A landscape with many valleys, sampled at points; each row gives a point and its height.
From any point a ball rolls to the lowest of the 2 points nearest to it. It stops when none of these is lower. Distance is the straight distance between rows; heights are no part of it.
z433 (h 21.7): [-12  -7  18   0  13   3  28  -3   0   9  -6  27   8 -10  16 -18  31  27
  32  13  11 -19  20 -35  31   9  21  -2 -20 -12  56 -16]
z533 (h 26.6): [-14  -7 -10  19   6  -7 -17   3 -15 -14  -6  24  10  -6 -12  16  17 -28
   8  -1  38  32  19  39 -16 -33  17   9  43   6 -54  54]
z171 (h 49.9): [  2  16  12 -14  34 -20  49   1  12 -11   5  22  15  24  -6  44   8  17
 -36   1   8  22 -27 -16  32  28  21 -48   0   2 -12  20]
z709 (h 44.8): [ -2  49  40 -14  10  20  20 -42  11  42   8  -2  19  13  21  21  18  65
 -16  -9  -5  28   0 -24  43   9   4 -51  11   5  11 -10]
z699 (h 6.0): [-24 -20  16  11  13  32   1  17  23 -45  40  11 -12 -45 -21 -34 -45  30
  30  -2  22 -28  14 -34  11   3  25   1 -13   4  -1   2]
z413 (h 17.6): [-23  -1   2 -14 -24 -16 -28 -27 -21  52 -49  34  25  -1  16 -26  -1  -8
  -1   8  -3  30 -42  -2 -22   2  14  26  -8  14   9  44]
z479 (h 27.8): [ -8  13  15 -11  14  13  24 -42  18  24   1 -14  20  36 -22  -8   4 -25
 -17   7   3  17 -65 -32  28  37 -30 -22 -14   1  31 -17]
z125 (h 31.2): [  2  -3 -27  11  22   3  -9  17  -3  44 -16 -42 -28 -42   1 -11  -1 -42
  10  26 -35  11   1  -8 -27  34   1   5  -7   0  31 -54]
z524 (h 9.7): [ -8  -5 -22  -5  13   3 -32   9  37 -19  36 -29   2  -3  -1  29  -9 -10
 -31  22  -5  16   2 -18   1 -31  -7 -13  31 -17 -16  -4]
z580 (h 26.7): [-18 -33 -10   2  15 -28 -23   4 -14 -13  -8  89  -8  26  18  -8  44   6
  -8 -27   8  31  17   8 -18 -21  -7 -18 -19 -29  -8  17]
z197 (h 33.8): [  9  17 -24 -29  -2  12  18  -1   9   7 -24  11 -25  -2 -16 -25 -22  32
  16  11  -6  53  37  13  -9  -8  43 -19 -47  13 -26  31]
z691 (h 41.6): [ -3  -1 -19 -42 -10  -8  30  30  -1  16   3  -9 -41 -28  -9 -25 -46   3
  30 -37   9 -29  30  -4  -6  19   9 -22 -47 -29  -4 -14]
z186 (h 42.2): [ -6  21  25 -17 -28  23  -5 -36   2  18   2 -22  38  27  -8  -7  15  22
 -35 -24   3  35   2  -6  13  -8   0 -59  23   7 -13  -4]
z644 (h 31.3): [-45 -10  10  30 -37  20 -22 -28  -5 -21  20  12  41  33   1 -38  28 -18
 -16 -13  -4  -4  -2   9   0 -48   7 -44  36   4 -14  32]
z60 (h 23.0): [ -4 -10  37  -9  -4  -6  14 -16  -3 -41   5   7  35  59  -3   7  18   3
 -15 -25  38 -44 -33 -14  28  17 -24 -24   0 -11  23  -6]
z923 (h 35.9): [ 36 -36  12 -13  32 -13  -3   6  -5 -36 -15  58 -26   1   5 -24  16   8
  24  -8   9  14  -6  21 -23  -1 -26  -7 -66  15 -15  -2]
z777 (h 61.5): [  2  19  -9  -1   8 -11  41  12  -6  11   1   1  23  24  11  56  34  30
 -48   2  -9 -10   5 -22  38   9  -3   7  27 -36  28 -12]
z679 (h 63.7): [ 28 -28  -2  -3 -10  24  -2  51  42   5  -7 -56  28 -28  21  41 -23  19
 -13  11 -24  -4 -27 -37  20  25   2 -40  34   9  17 -58]
z407 (h 74.7): [ 21  36   9   1 -10 -11  28  32  31  57 -37 -56  -2 -32   1  -7 -57  -1
  39   4  -4  10 -36   0  32  30  24  38 -36  25  28 -15]
z733 (h 33.1): [  3  16  12  25   9   7  24  -6  -2 -34  29  11 -41   9 -30  22  -2 -32
  12 -11  25 -33  13  -4  10  22  11 -10 -28  11   2  -2]
z311 (h 33.0): [-24 -19 -11 -18  23   5 -13 -19  -8  42  12  64  18  57  18  -2  35 -32
 -25   2   6  14 -36 -19   3 -35   1 -10  -1 -16  15  23]
z552 (h 18.8): [ 18 -18 -25  -7   7  -5 -58  78  15 -10  -5   0  -1 -44  14 -27 -39  30
  14 -26 -35 -33   5  -3 -25 -11   4  22 -34 -22  23 -29]
z198 (h 31.9): [ 20   9   8   3 -16  16  35  -4 -15 -12  22  20 -17  31  16  19  29  54
  12 -45   4  -2  48  16  11 -26   7 -30 -25   4   8 -12]
z866 (h 49.3): [ 17  19   3  31  17  13   1 -26  -1 -14  22  35   4  52 -16  14  30 -13
   8  18   8  52  31  35  16  12  14  16  17  34 -28  34]
z782 (h 28.9): [  8  15  23  11  11  13  62 -11 -27 -19   5   6   4  26  -7  35  22 -24
   6 -10  46 -34 -12  -4  42  29  28 -58 -16  11  14  -3]
z169 (h 44.7): [ 11   0  -4 -39 -17 -16  21  46  19  58  13 -47 -19 -36  19 -23 -55 -10
  34 -15 -31 -31   5   2 -10  29  17   1 -22  -7   6 -27]
z434 (h 22.9): [ -3  23  13  -2 -20 -14 -13 -23 -28  16 -51  30 -16   9   4 -11 -29   1
  20  -6  18  13 -31  31 -29  -2  41   4 -26  31 -16  55]
z813 (h 48.8): [-16 -17   0   3 -18   8  23 -29   6  43  11 -23 -23  22 -12 -21   1 -55
   2  29  20  -9   9 -35  30  21 -50   9 -10  12  28 -10]
z319 (h 22.7): [-22 -20  -4   8  18   3  15 -15   2 -24  27 -15 -36 -40 -13 -19 -18 -40
   0  30  12 -32   6  -4 -19  27 -33 -14  41  17 -39   7]
z786 (h 21.6): [-49 -23   0  -9 -18 -29 -54 -31 -19  44 -22  10  -5 -19  22 -50 -36 -10
  11  -9  -2  38 -42   5 -46  15 -14  12   2  -8  -2   8]
z487 (h 51.3): [-14 -25  18  14 -44 -33   6 -20  -2  34  -7 -21 -16  26   2 -24 -22 -42
  -7   1  11 -14 -42 -25  13  19 -79  32 -26  29  17   1]
z881 (h 27.2): [ -8  17  21  -4  13 -25  -5 -20  12  14   0  14   3  16 -14   6   6  -2
 -12  -8 -15  17 -32 -16  -5  31  -3  18 -13 -17  22 -15]
z996 (h 11.5): [  9 -38 -26 -41   9 -13  16  21  18 -39  39 -28  35   0  16  46   4  24
 -21   1  -9  13  11 -14  15 -20  -2  -9   4 -31  14 -21]
z700 (h 26.8): [  6 -19  17  -3  -8  16   2 -27 -27  -9 -33  18  17  48  -5 -16  40 -16
   3  -9  53  -2  -7  -2   7  -2 -33 -28  -6  22  13   9]
z816 (h 18.4): [  9 -17   9 -10   3  44  27  -4  -3  26  18 -11  24   0  19   9  43  28
  21  11  -6   6  17 -14  17 -11  18  17  23 -13  34 -58]
z485 (h 18.1): [-34  -8 -27  51 -11  16  -7  11   2  14   6  -9 -18 -25 -26 -11   7 -46
   3  16  -8 -12  29 -18  -9  -3  -3  27  40 -24   3 -15]
z141 (h 43.0): [ 39  27  13 -25  27 -28  37   2 -11   2 -45  -3  -5 -14  21  13  11  44
  28  21   6 -13   2  28   6  15   2  22 -18   8   7  11]
z185 (h 12.1): [ -5 -26 -32 -20  18 -13 -12  30  40   5  -5 -29 -10 -26  -8  17 -41  -9
 -18  15  -4  37 -16 -44  -4  11   4 -24  -5 -13   6 -14]
z517 (h 39.1): [ -8 -29 -24 -24 -45 -29 -21   3 -12  20 -40 -15   4   3   4 -19 -16 -41
  -3 -19  15  30 -12 -10 -15 -23 -22  -4 -40   2  14  14]
z101 (h 36.2): [-27  -8   1 -18 -42 -18 -39 -29 -10  15  -7   4  10   2   7 -41  10 -19
   3 -20   3  35  33  11 -13 -30  -5 -23 -18  14  -7  35]
z267 (h 28.0): [-45 -25 -15  42   0 -10 -39 -14 -13 -35  -7  31  -8 -21 -12 -10  -8 -41
   6  15  16  10 -20  11 -30  -9   0  25  15  -4 -20  37]
z136 (h 62.0): [  6   6   3   9  20  15 -27 -14 -15 -48  17  -2  -2  13  -9  22  15  -3
 -18  -7  -6 -41 -26  40 -41 -12 -21 -17  51  -9 -45  -6]
z624 (h 36.9): [  3   0   8   3  -7  18  -7 -17  19 -41   2   0 -19  27 -27  13 -37   4
  25   7  36 -21 -27 -22   5  -5  14  11 -21  15  10  19]
z243 (h 19.8): [-11 -34   3 -26  17 -28  12  -3   9 -26  50 -12 -13 -27  13   0 -26 -52
  12  27  -3 -40 -18  -7 -19  16  10  11  -4  20  -9  13]
z357 (h 25.5): [-41 -27 -21  14 -15 -29 -43  -9 -14  34 -18 -13 -39 -35  16 -58 -56 -23
  28  22 -25   2 -14   8 -39  40 -45  47 -15  -9   8 -15]
z861 (h 52.6): [-10  53  19  69 -11  36   7 -22  -4  -5  21   9  10  35 -29  20  21 -14
  -7  -7  12  20  35  30  33  -3  27 -10  54  23 -43  25]
z592 (h 52.5): [  9 -15  -5 -31  41 -27  46  22   2 -28   5  27 -16 -21 -11  24 -12  29
  -3 -20  22  25   8  -1   1  36  20 -24 -13 -13 -28  13]
z105 (h 61.6): [-19 -12 -25  20 -10 -14  14  25  13  28 -41   4 -20 -20 -17 -27 -34 -15
   4  -3   1  16 -34 -49  16  15  11  11 -55 -11  50  -8]
z355 (h 18.0): [-27  23  12  44 -19  19 -28 -41  34 -10  31   0 -16  21 -33 -17 -14 -10
   1  14 -26   9  -5  -9  -3  -9  -6  41  12   6   1   9]
z875 (h 57.7): [ 19  -1  -7  -3  -4  -5 -12  31 -10 -24  -8  -3 -33 -31  20   1  11  31
   5 -14  21 -66  42   0 -12 -38 -30 -17  25   1 -17   3]
z440 (h 67.7): [ -3  22   6  14  42  44  16 -33  -5 -43  29  -6 -10 -25  11  37  16  41
  24  30  18 -17  20   0  10  -1  31 -25  27  -2   3 -20]
z810 (h 66.1): [ 12  11   0  24  34  51   8 -36  -4 -70  31   6  -9  43  -1  28  25   9
   7  29  19  -9  13  12  20  -7   2 -50   4  15  -2 -11]
z607 (h 55.0): [-12  10  -1 -21  -7 -46 -13 -32 -32 -21  -9  46  22  56  14  44  10 -26
 -13  -1  19 -27  -7  35  -1  36  -6  18  22 -32 -15  44]
z639 (h 28.4): [-13   7 -16  11  -3   3 -30  -7 -16  -1 -31  17 -22 -25 -17 -35 -35  -5
  17  14  -1  39   0  25 -32 -13  30  28 -52  17 -16  31]
z634 (h 55.3): [ 17  13   5   8 -25 -10   6  14 -19   4 -20 -13 -37 -27   0 -15  16 -22
  -4 -14   3 -38  32   9 -23 -18  -7 -36 -20  21 -15  -4]
z213 (h 40.0): [ -9  24  -6 -27   2   5 -17 -42 -14  -5  27 -12  46  44   7  29  29  36
 -29 -15  -4  47  23  25  13 -12  -9 -14  25 -27   7  11]
z449 (h 23.1): [-18  -3 -13  27  11 -13 -39   4  -1 -13   0  42 -25 -15   0 -15  32  -2
  -1 -18 -22  -1  26   4 -31 -38   1   1 -19 -33   7  -6]
z771 (h 22.4): [ 13 -13  -7   9  -2 -14 -11  53  -6   2 -39  10  -1 -26   2 -25 -16  -3
  17 -13 -24 -33 -23   4 -25   2  30  46 -44 -17  21 -17]
z360 (h 26.1): [-13   3  35  26  14  -4  11 -34   0 -34  44   6  -1   7   0 -11  29 -29
  -7  23  -5 -34  19  19   1  23 -13 -16  37  26 -28   6]
z337 (h 17.5): [ 18   6  25  -7 -16 -20  -2  24  41  28  -2 -29  35  25  26  27  -5  13
 -26  -4  14  -7 -23 -48  55 -16 -18  -3   8  10  27 -12]
z74 (h 35.3): [-18 -27   4 -16  -1 -14 -17   5  -9  17 -15  19  45  14  32  -5  24 -14
 -29  -2  27   8 -45 -34  10 -41  21 -28  -2   7  34  25]
z458 (h 68.4): [ 21   4 -21  -4  10 -21 -18  62  10  28 -48 -40   3 -64  30  13 -23  18
   3  33   1   7  28 -12   9  -3  33   3   5  13  12   0]
z233 (h 26.3): [ 11   3  -8  10 -18   0 -13  20 -18 -15 -30  43   2 -10 -16  -2  -4  -2
  10   1 -20 -10  -4  35 -34 -14  47  66 -19 -12 -16  21]
z773 (h 20.1): [ 12  -5  37  14 -14  -4  -7   9  16 -21  22  -4  35  43   4  16  17  -3
 -45 -29  24  -9 -16 -26  37 -36  -9 -11 -13   6   8 -12]
z760 (h 42.1): [-31 -27  -2   6  -7  11  -6 -29  10 -15  66  26  -6  50 -10 -14  -4 -48
   8  -8   7   4   8  35 -14 -13 -20 -14  38  -7 -61  30]
z284 (h 57.9): [ -5  34 -16   5   7 -34  40   1 -31   3   5  18 -32   7  15  44  31  43
 -30 -35 -10  -1  67  19   9  19 -15  -7   3 -38   4  -5]
z708 (h 69.3): [-22  28  18  21  16  32  -8 -38 -11  -6  -8 -38  -5 -36  -6  -6   1   3
  30  37  14 -13  -3  -8 -10  23  30  -9  35  10  16 -22]
z208 (h 37.5): [-34 -40 -11  -3 -37 -12   4   5 -11 -10 -20 -14  13 -11   8 -20 -17 -26
  -2   6  30  -8 -13 -33   3 -15  16 -20 -11  14  23  26]
z577 (h 30.2): [-20 -19   8   3 -29  27 -13 -28 -32   3   3   5  59  63  -4 -22  18 -28
 -37 -16  38   7  -2   1  36 -30  -8 -36  13  15   8  37]
z763 (h 12.5): [ 14 -13 -13   9  24   3 -41  47  16   7   6  -2 -14 -64   1 -30 -60  -4
  22  29   8  17   2  13 -10 -28   1  73 -21  40 -40  35]
z456 (h 16.6): [ 15 -15  -4 -30  17 -33  -1  30  18   2  24   7 -10 -42  17  -6 -40 -19
  11  33 -22 -16   0  12 -18   0  18  54 -17  22 -34  36]
z242 (h 23.3): [ 32  -4  -4 -14 -12  -9  -5  23  -9   8 -45  38 -28  -3 -21 -35  -9  19
   9 -15  -7  -2  28  28 -30  18 -37  47 -31 -23 -34 -10]
z438 (h 46.3): [-26 -16   5 -10 -28  26  20  -6   4  25  24 -27   0  13  -8   5 -18 -23
  -2  -6  47  -9  23 -37  33  16 -11  -7  33 -17   0 -21]
z29 (h 1.6): [ -3 -13 -11 -19  28  16 -29  23  24 -44  43  -7 -11 -49  14 -12 -29  67
  39  -2   1 -37  37 -28   7   1 -10  -5  13 -25  18 -28]
z252 (h 40.8): [ -4   8  13  26  12  40  14 -37 -14  -7  -7  14 -18  28 -30   5 -11  -6
  17   6  37  23 -31   4  -6   8  41 -14   5  37 -14  20]
z498 (h 15.2): [-35 -18 -13  49  -9  24  10  17  21   0  48 -18 -28 -47 -24 -16 -47 -27
  18  34  -6 -15   7 -29  17   0  23  53  28  12 -10  13]
z745 (h 30.1): [-16 -47  -6  -2  14   5  -5 -12 -12 -15  33  80  17  72  14 -12  35 -25
 -12 -17  16  32  -8  10   3 -18   0 -33  -3   4 -19  23]
z41 (h 45.2): [ 18 -19   3  15  16  20  14 -13 -21 -20 -23  50 -10  21 -24 -11  11  -9
  35  14  27  29   8  31 -14  21  16  31  -5  30 -23  28]
z38 (h 55.4): [  7  17   4 -14  29 -14  66  -6  -6   4   5  18 -26  -9  -2  23  22  39
  -1 -18  11  14  45  -4  34  51 -18 -33 -20 -25   7 -18]
z686 (h 20.7): [ 17  13   4 -17 -19 -11   2 -10 -14 -37 -28   5  28   4  -7   9  16  41
 -12   5 -17  22  19  35 -21   7  17  16  35   9 -33  33]
z327 (h 11.9): [ 37  -2  10 -42   3   6  29  17  36  17  -3 -16  -1   0  -9 -24 -25  40
  42 -13 -31 -13 -32   5  -8  33 -11  36 -16 -22  11 -44]
z412 (h 63.2): [ 23  21 -26 -15  27  15 -25 -23  -8 -62  27 -36 -18 -18 -20  35   3   8
   9  12 -13 -26  19  27 -23   2 -28   2  27 -15 -11 -12]
z164 (h 36.5): [ 17 -12   5   2  46 -10 -13  35   8  35 -22   3 -16 -19  25   6  -4   4
  31  27 -22 -46 -35   1 -25  32   8  55  29  -2  22 -37]
z561 (h 23.9): [ 24  -6 -28 -12  13   2  -9  12  -3 -42  -3  19 -13 -18 -21  21 -17   6
   1   8   1  10  13  34 -29 -11   4  21  29   7 -63  47]
z828 (h 65.6): [ -1  -7  -4   1  13 -15  -8  27 -10  47  -9 -39   9 -44  33  13  28 -31
 -36  11 -16  16  10 -11  -8  -8   7 -38  35   8   2 -30]
z223 (h 24.3): [ 12 -52 -20 -23  -2   9 -36   2  10 -27  -6   4  35  29   5  -3  25  -1
   0  15 -14   6 -23   2 -29 -25 -29  37  27 -30   7 -26]
z584 (h 47.3): [ 13  30  36 -20   4   2  43 -12   8  28   0   9  56  18  -3  29  17  30
 -16 -27  26  43 -16 -21  66  21  18 -18  -3  19   8  27]
z133 (h 51.4): [  6  19  18  -6 -41 -12  36 -14 -24  22 -12   9 -37   8 -11 -38  -3 -33
  22 -26 -20 -32   8  32 -21  18  11 -10 -57  23  -6   8]
z426 (h 66.9): [  5  12 -15  -1  10 -48 -49  38   5  22 -18 -42 -16 -39  35  35 -18 -15
 -18  -3   5 -17  16 -11 -10   3   1 -11  37  -1   4  -6]
z532 (h 33.9): [ 25 -11  -1 -13  35 -12  -2  25 -19  20 -11 -12 -20 -40   9   1  20  -8
   2  -4 -30 -20 -15  15 -52  18  -7   8  15 -11  -7 -51]
z620 (h 28.8): [ 41 -28   8 -21  19  16  38   5  -9 -37  48  21  -4   9  17   5  34  54
  20 -14 -16  -9  32  38 -14 -25 -14  22 -18  13 -11  -9]
z167 (h 29.0): [-22  -9  38  -2   0   4  -4 -32   6 -31  45  -1  37  -3  26 -21  32   9
  -4  11  -6 -17   2  -3   1 -19  20 -30  30  17   0   3]
z296 (h 25.4): [-17   5  44   7   1  15  51  -7  -2   9  -2   8  31 -16  14   2  15  -2
  10  -8  29 -20 -26 -45  51  14  43 -45 -17  11  41 -11]
z597 (h 20.4): [-32  13 -25  25  15   4 -13 -16 -11  -1  17   6  -2  -2   3   9  54 -33
  -9  20 -19 -11  27   7 -10 -31  15  -5  36 -32   7  -9]
z158 (h 64.0): [  9   6 -22  -7   8 -23  24  31  30 -11 -18  -2 -23 -20  -8  10 -34 -11
  29  10  20   1 -12 -29  31 -11  34   7 -78  -6  36  18]
z781 (h 47.5): [-11   9  17 -12 -45  -2  46   6  -3  29  -3 -36  -1 -23 -14 -44 -25 -15
  10 -13 -45 -22   5   5 -14  35  32   2 -30   7   1 -12]
z596 (h 52.8): [-20  32   2 -39  -9 -44  14 -36 -20  10 -27   1  36  26 -10  24  -2 -12
 -17  -7   9   2  -7   4  19  63   0  -2  24 -18   5  46]
z869 (h 21.5): [ 15   3  16  -1   0  32   8 -16 -11  31 -25 -25  27 -14 -12 -26  27  -1
  22  15 -14  33 -13  -7  -8   4  25  21 -17  12  37 -34]
z807 (h 59.9): [  3  43 -15  12  17 -27  40 -19 -11 -19   5  31  -8  39  11  52  49  28
 -39  14 -37 -19  28  12  18  25 -15  -4   6 -16  17  13]
z759 (h 75.0): [ -1  18 -36  -7  15   6   6 -19 -23 -47  18  -3 -15  52 -21  45   4   7
 -35 -18   5   5  22  37  -7  11 -22 -44  22 -45 -28  -4]
z445 (h 41.4): [ 32   5  31   4  23   9  24  -9  -8 -18 -19  22 -18  -6  -2 -46  17  26
  33 -12   4  17  10  15  -6  10   8 -40 -69  35  -1 -10]
z36 (h 59.2): [ -4 -21  -3  16 -29 -14  -6  22  33   8 -30 -19 -15  -7 -27 -19 -64   8
  -6 -13 -13  21 -66 -35  -6  18 -21  28 -32  12  14  -9]
z221 (h 64.6): [ 17 -14 -10  10   9  37   2  24   5 -13   2 -53  26 -45  28  37  23   6
 -22  30 -22   4  19 -14   9  -7  -3 -32  50  -2   1 -59]
z161 (h 17.4): [ 27   2  10 -20 -12  24  19 -11  11  -2  -8  19 -24  29 -40 -31 -21  30
  51 -19  -5 -11   4  14 -15  29  -5  43 -33 -14  -2 -18]
z612 (h 26.4): [ 39 -35  -4 -19  26  25 -13  16   6 -33  27   5  -2  -9 -12   2  14  18
  19   0  -5   1  -5  12 -25 -32 -11  46  -2   2 -16 -17]
z350 (h 76.2): [ 19   1 -18 -24  34  -3  11   6 -15 -28  -6 -29  -6  12 -13  58  -4  24
 -25 -27  29  -1 -19   4  -5  10 -23 -34  16 -38  -5 -35]
z338 (h 44.3): [-30 -10  12  21 -17  37  11 -18  11   3  67 -28 -15  17 -17  -1 -34 -36
   2  -4  41 -20  15   4  14 -10 -16 -14  52   5 -50   5]
z291 (h 77.2): [ 32  -9 -11 -31  -4  -3 -14  16   1   0 -16 -71  22   7  -3  32  -4 -16
 -15 -19   8   9 -37  -2 -10  -2 -27 -33   0 -10   9 -49]
z39 (h 71.1): [-17  11  12  26 -18  32   8 -19 -25  60 -27 -54   6 -30   3 -10  10 -25
   2  23  13   4  11 -16   7  29  -1  -7  55  25  14 -33]
z398 (h 15.1): [ 26  -9   5 -33  -3 -31  16  29  32  25 -27 -37  49  -2  18  20  -8   8
  16   6   3  13 -44 -18  30  19   6  17  13   8  36  -8]
z439 (h 22.5): [ -7  11  27  27  -4 -12 -32 -14  27  27  -4  15 -33   0   3 -27 -12   0
  -8   7 -18  -5 -22 -18 -18  -8 -27  28  -6  17  -1  -1]
z582 (h 62.8): [  8   3   0 -23 -10   9  57  22  12  20 -11 -34  34 -11  17  46   4  17
 -30   5 -12  -6 -16 -36  42  37   6 -39  42 -18   6 -40]
z677 (h 25.1): [-10 -37   0  32 -14  -6 -51 -33   1 -39  -6  84   4  16  -7 -10  10 -25
   8  18   2   5 -27  21 -32   4 -36  42   0 -24 -24  13]
z310 (h 11.8): [  2  30   8 -19 -34   7  37   2 -11  26 -27  -8   1 -18   4  -8  17  57
 -15 -16 -25  -6  43  -5   8  12  22 -35  17 -13  -9  -4]
z9 (h 69.9): [ 25   5 -29  -6  17 -17  26  41  -7  32 -63 -17  16 -31  22  26  27  26
 -12  22 -14  24  11 -19  16  14   9  -6  13 -14  41 -23]
z207 (h 38.1): [ -4  21 -23 -22  -2 -13 -13 -41 -31  -5  29  31   6  62  36  31  39  29
  -2 -28 -20  41  43  55 -14 -29  -5 -21   4 -13   2  28]
z2 (h 53.6): [-31 -11  23  41 -49 -23  -7  -3  -6  36   9 -45 -12   1   4  -6 -45 -11
 -38 -25   4  13 -52 -30  19  -8 -33  10  -8  46  -1  11]
z147 (h 56.5): [-27  38   4  49  26  18 -16 -23 -17  -3  58  23  38  73 -20   1  22 -51
 -58  10  -6  14  20  26  56  -9  -5 -19  25 -29  -3  18]
z91 (h 28.6): [ -6 -30 -20   3  16  -8 -42   9   6  33  15 -44 -37 -23   6  -5 -43 -49
  35   9  -5  -7 -16  -4 -31  36 -34  41  -1   3  23 -42]
z287 (h 21.9): [ -3 -26  -6  -5 -31  -6 -33 -22   5 -22 -29  41  39  41  -1  -9  21 -13
 -17  19   4  13 -23  -2  -7 -22 -21  30  11  -4  -2  28]
z531 (h 10.7): [ -2  12  -8   9 -44  24 -15 -22   2  32 -19 -26  29  44 -10  -3  15 -29
   0  -3 -10  -9 -31 -34  23 -26  -1  14 -23  -1  70 -10]
z174 (h 33.2): [-10 -21  -3 -33 -37 -27 -37   3  12 -12  20  10   2  -3  25 -17 -20 -11
  28 -10   6 -10  27   8 -15 -46  15  28 -25   0 -10  43]
z346 (h 72.8): [  1  20   9   6 -21  12  21   9  -2  84 -47 -47   4 -21  18  -4 -23 -11
  24  25   0  -8 -31 -15  11  24  30  12  19  32  29 -13]
z279 (h 56.3): [  8  -3  20  21 -27  -6  13   2  -1  10 -31 -17 -31  -5 -19 -14 -39   1
 -11 -22  32  22 -40 -13  -1 -10 -15  -1 -44  49 -10  19]
z630 (h 15.4): [ -6  -7 -36  -5   6   0 -41  38  42   8 -13  -8 -26 -30   2 -18 -35  43
   4   1 -37   0   6 -30 -22   4   5  -6   3 -36  20 -28]
z99 (h 54.7): [-34  52   1  45  35  16 -10 -33  -3 -25  41  -2  39  28 -13  31  21 -11
 -37  22  -3  32  25  34  35  -6  17 -36  61 -19 -33  26]
z117 (h 30.9): [-13 -24 -20   8 -40  -5 -64   8  19 -13  25   2 -10  -2  -7   2 -53 -29
  14 -18  15  -4 -15  -1 -19 -60 -12  47  -8   0 -18  30]
z914 (h 64.5): [  1   0 -15   3  34  35 -30 -38   6 -70  60   4 -20  10 -16   7  12   4
  47   6   5  -6  27  26 -18 -24  -8 -17   3  -5 -13  -1]
z317 (h 17.3): [ 31  19 -27  -2  57  10 -24  68   0 -12   6  -8 -16 -71 -20 -20 -58  -4
  19  25  -4 -16   9  14  -2  14  -1  68 -54  21 -11   4]
z453 (h 73.3): [ 17  19 -33 -12   6  -2   6  -7 -23 -23 -20   2 -37   2 -40  24  10  -7
  -9 -31  -5  31  25  24 -27  22  -8 -31 -28 -29 -15 -12]
z860 (h 38.0): [ 20  14 -30 -34   4  10  27  37   7   4  -2  12 -46 -27   4  -9 -25  43
  10  -7 -18 -13  37   8 -10 -27  26 -32 -48  -7 -27  13]
z731 (h 35.4): [ -2  24 -15 -14 -31  12  13 -32 -21  11  23  37  -9  80  11   4  31   4
   4 -34 -17  -3  42  21   3 -12   9 -52  -8  -2  -1  19]
z459 (h 63.3): [  5 -21   9  23  39  -1  23  15 -16 -42  23  20  18   4  11  31  51  11
 -50   8 -16 -20 -24  15 -11 -15  -3  -4  45  -9 -22 -16]
z619 (h 15.6): [ 19  10  16  -5  -9   5  11  21  20  16  17 -15  -8 -13  21   5  10  42
  -1  -3 -29 -17  23 -16   4 -17  10   5   9  -5   3 -31]
z857 (h 71.4): [ 20   8 -27 -12   1   0   6   6 -28  12 -70 -14   6 -12 -22   6  42   8
 -18  -9   3  43  17   0  -9   6  -7 -20 -10 -16  17 -21]
z601 (h 62.4): [-23  20  15  63 -43  35 -21  -2  15  38  16 -16   5   9 -13 -11  14 -26
 -44 -13   2  20  17 -35  34 -60 -12 -13   7  13   6 -10]
z253 (h 30.8): [  1 -11  -1 -23  12 -43   4   0 -17  -5 -43  57   2  -1  22 -21  30  20
   8 -10  12  23  14   4   1   0  -4 -29 -50   0  17  33]
z836 (h 4.8): [ 14 -14 -41 -41  48  13 -11  43  14 -18  36  -3  -3 -49  20 -11 -33  86
  33  13 -37  -7  28  11 -13   1  -5  43  -3 -35  16 -25]
z405 (h 60.4): [ -3   2  18  43  -9  10 -28   3 -29 -19 -15  -1   8  25 -27   7  19 -23
 -46 -36  25 -12 -21  19 -16 -25 -18 -15  34  -6 -31  -9]
z800 (h 24.8): [ 13  23  15  -7  11   8  39 -34  -1  28 -26 -23  45  -9 -16 -12  37 -28
  11  10 -24  18 -61 -11  26  39   5   4 -23  20  60 -14]
z249 (h 64.4): [ 17 -16  -2 -21  23 -31  12  26  -2 -38  32   6  12 -15   2  47  10 -18
 -33  -6 -30 -18 -24  17 -27  -3  21  21   8 -10 -29  -1]
z435 (h 50.1): [  6  42  31 -28   0 -43   1 -10 -18  40 -23  -7  39   1  14  25  24  25
 -27 -29   3  22   3  12  18  15  18   5  17  11   3  26]
z718 (h 39.6): [ 28  22   8   7  32 -17   5  -6 -15  16 -41  15 -31   1   7  22  17 -15
  23  35  12 -40 -17  11 -12  19  -7  53  -1  -1  10  -7]
z351 (h 14.0): [-15  20   1  33 -33  28 -16 -41  -4 -13  -2 -15   9  33 -17  -9  29 -44
 -13  36 -14 -22  -4  -5   2 -34   1   6  -4  21  30  12]
z352 (h 8.0): [ 42   4 -17 -53  43   4  19  42  31  12  22 -29 -15 -38  25   0 -43  64
  44   2 -40 -24 -11   8  -4  16 -19  11 -17 -13  15 -40]
z100 (h 11.2): [-31  -8   3  25  -8   0   5  21  28  -3  14  -1 -26 -26 -12 -37 -70  11
  25  17  -3 -34 -13 -35   8  29  19  46 -16   4  18   6]
z187 (h 58.5): [ -8  24   9  49  -1  29   2  -6 -25  -6   6  17  21  54 -29   0  40 -41
 -69 -11  -8   0 -11  12  18  -8  -4 -41  21  -8 -10  -3]
z399 (h 39.5): [-35  -5 -20  -2 -21   7 -36 -55 -10  17  16  32 -17  53  -5 -14  -5 -46
   5  -4   4  22  -5  23 -28 -12 -13 -10   0  -8 -17  31]
z803 (h 27.5): [ -1  14  20  26 -26 -22 -35   5  21  -2  30   1 -36 -25  -3 -19 -51  -9
  -3 -15 -16 -12   0   4 -15 -27 -17  40 -30  35 -34  31]
z3 (h 16.8): [ 23 -20   1  16 -38 -19 -39  25  -8   4 -63  22   1 -36  -5 -49 -33  -1
 -11   1 -17  15 -11  19 -38   1 -43  56 -50   3 -29   2]
z463 (h 16.4): [  7  16  22 -21 -33  -4  20   8 -10  18 -49  -7  26 -20   2 -48   9  43
   1  14 -23  -9  27  19 -13  15  21  18  22  14 -18  16]
z540 (h 60.6): [-10  27  32  46  -4  16 -10  -5  23  27  37   1  -2   0  21   3  36  -2
 -10   4  12  -7  50   0  34 -61 -16 -20  34   9 -25   2]
z806 (h 59.1): [ -5  17  18  25  -2  12 -23  20  21   0  32 -21  -6 -45  31   5  11  27
  20  -3  11 -51  38   2   6 -55 -17  -7  72   0 -30  -2]
z934 (h 13.1): [ 40 -31 -15 -55  -7 -21  37  40  35 -30 -12 -36  46 -20   9  26 -11  42
   8   1 -10  28 -11 -12  27  -4   8   3 -14  -2  14  -5]

Where does a ball stop that starts at each point below?
z440 => z310
z459 => z310
z759 => z287
z171 => z287
z540 => z413
z596 => z287

Call two points neighbours if one is among the 2 nearest of the other. Go from one point of each pair to the other, from neighbour to neighbour, staying as low as possible. Name the highest point that can't be avoided.
z531, z3 => z517
z413, z763 => z644
z531, z287 => z267
z3, z29 => z242
z531, z310 => z869
z413, z524 => z639
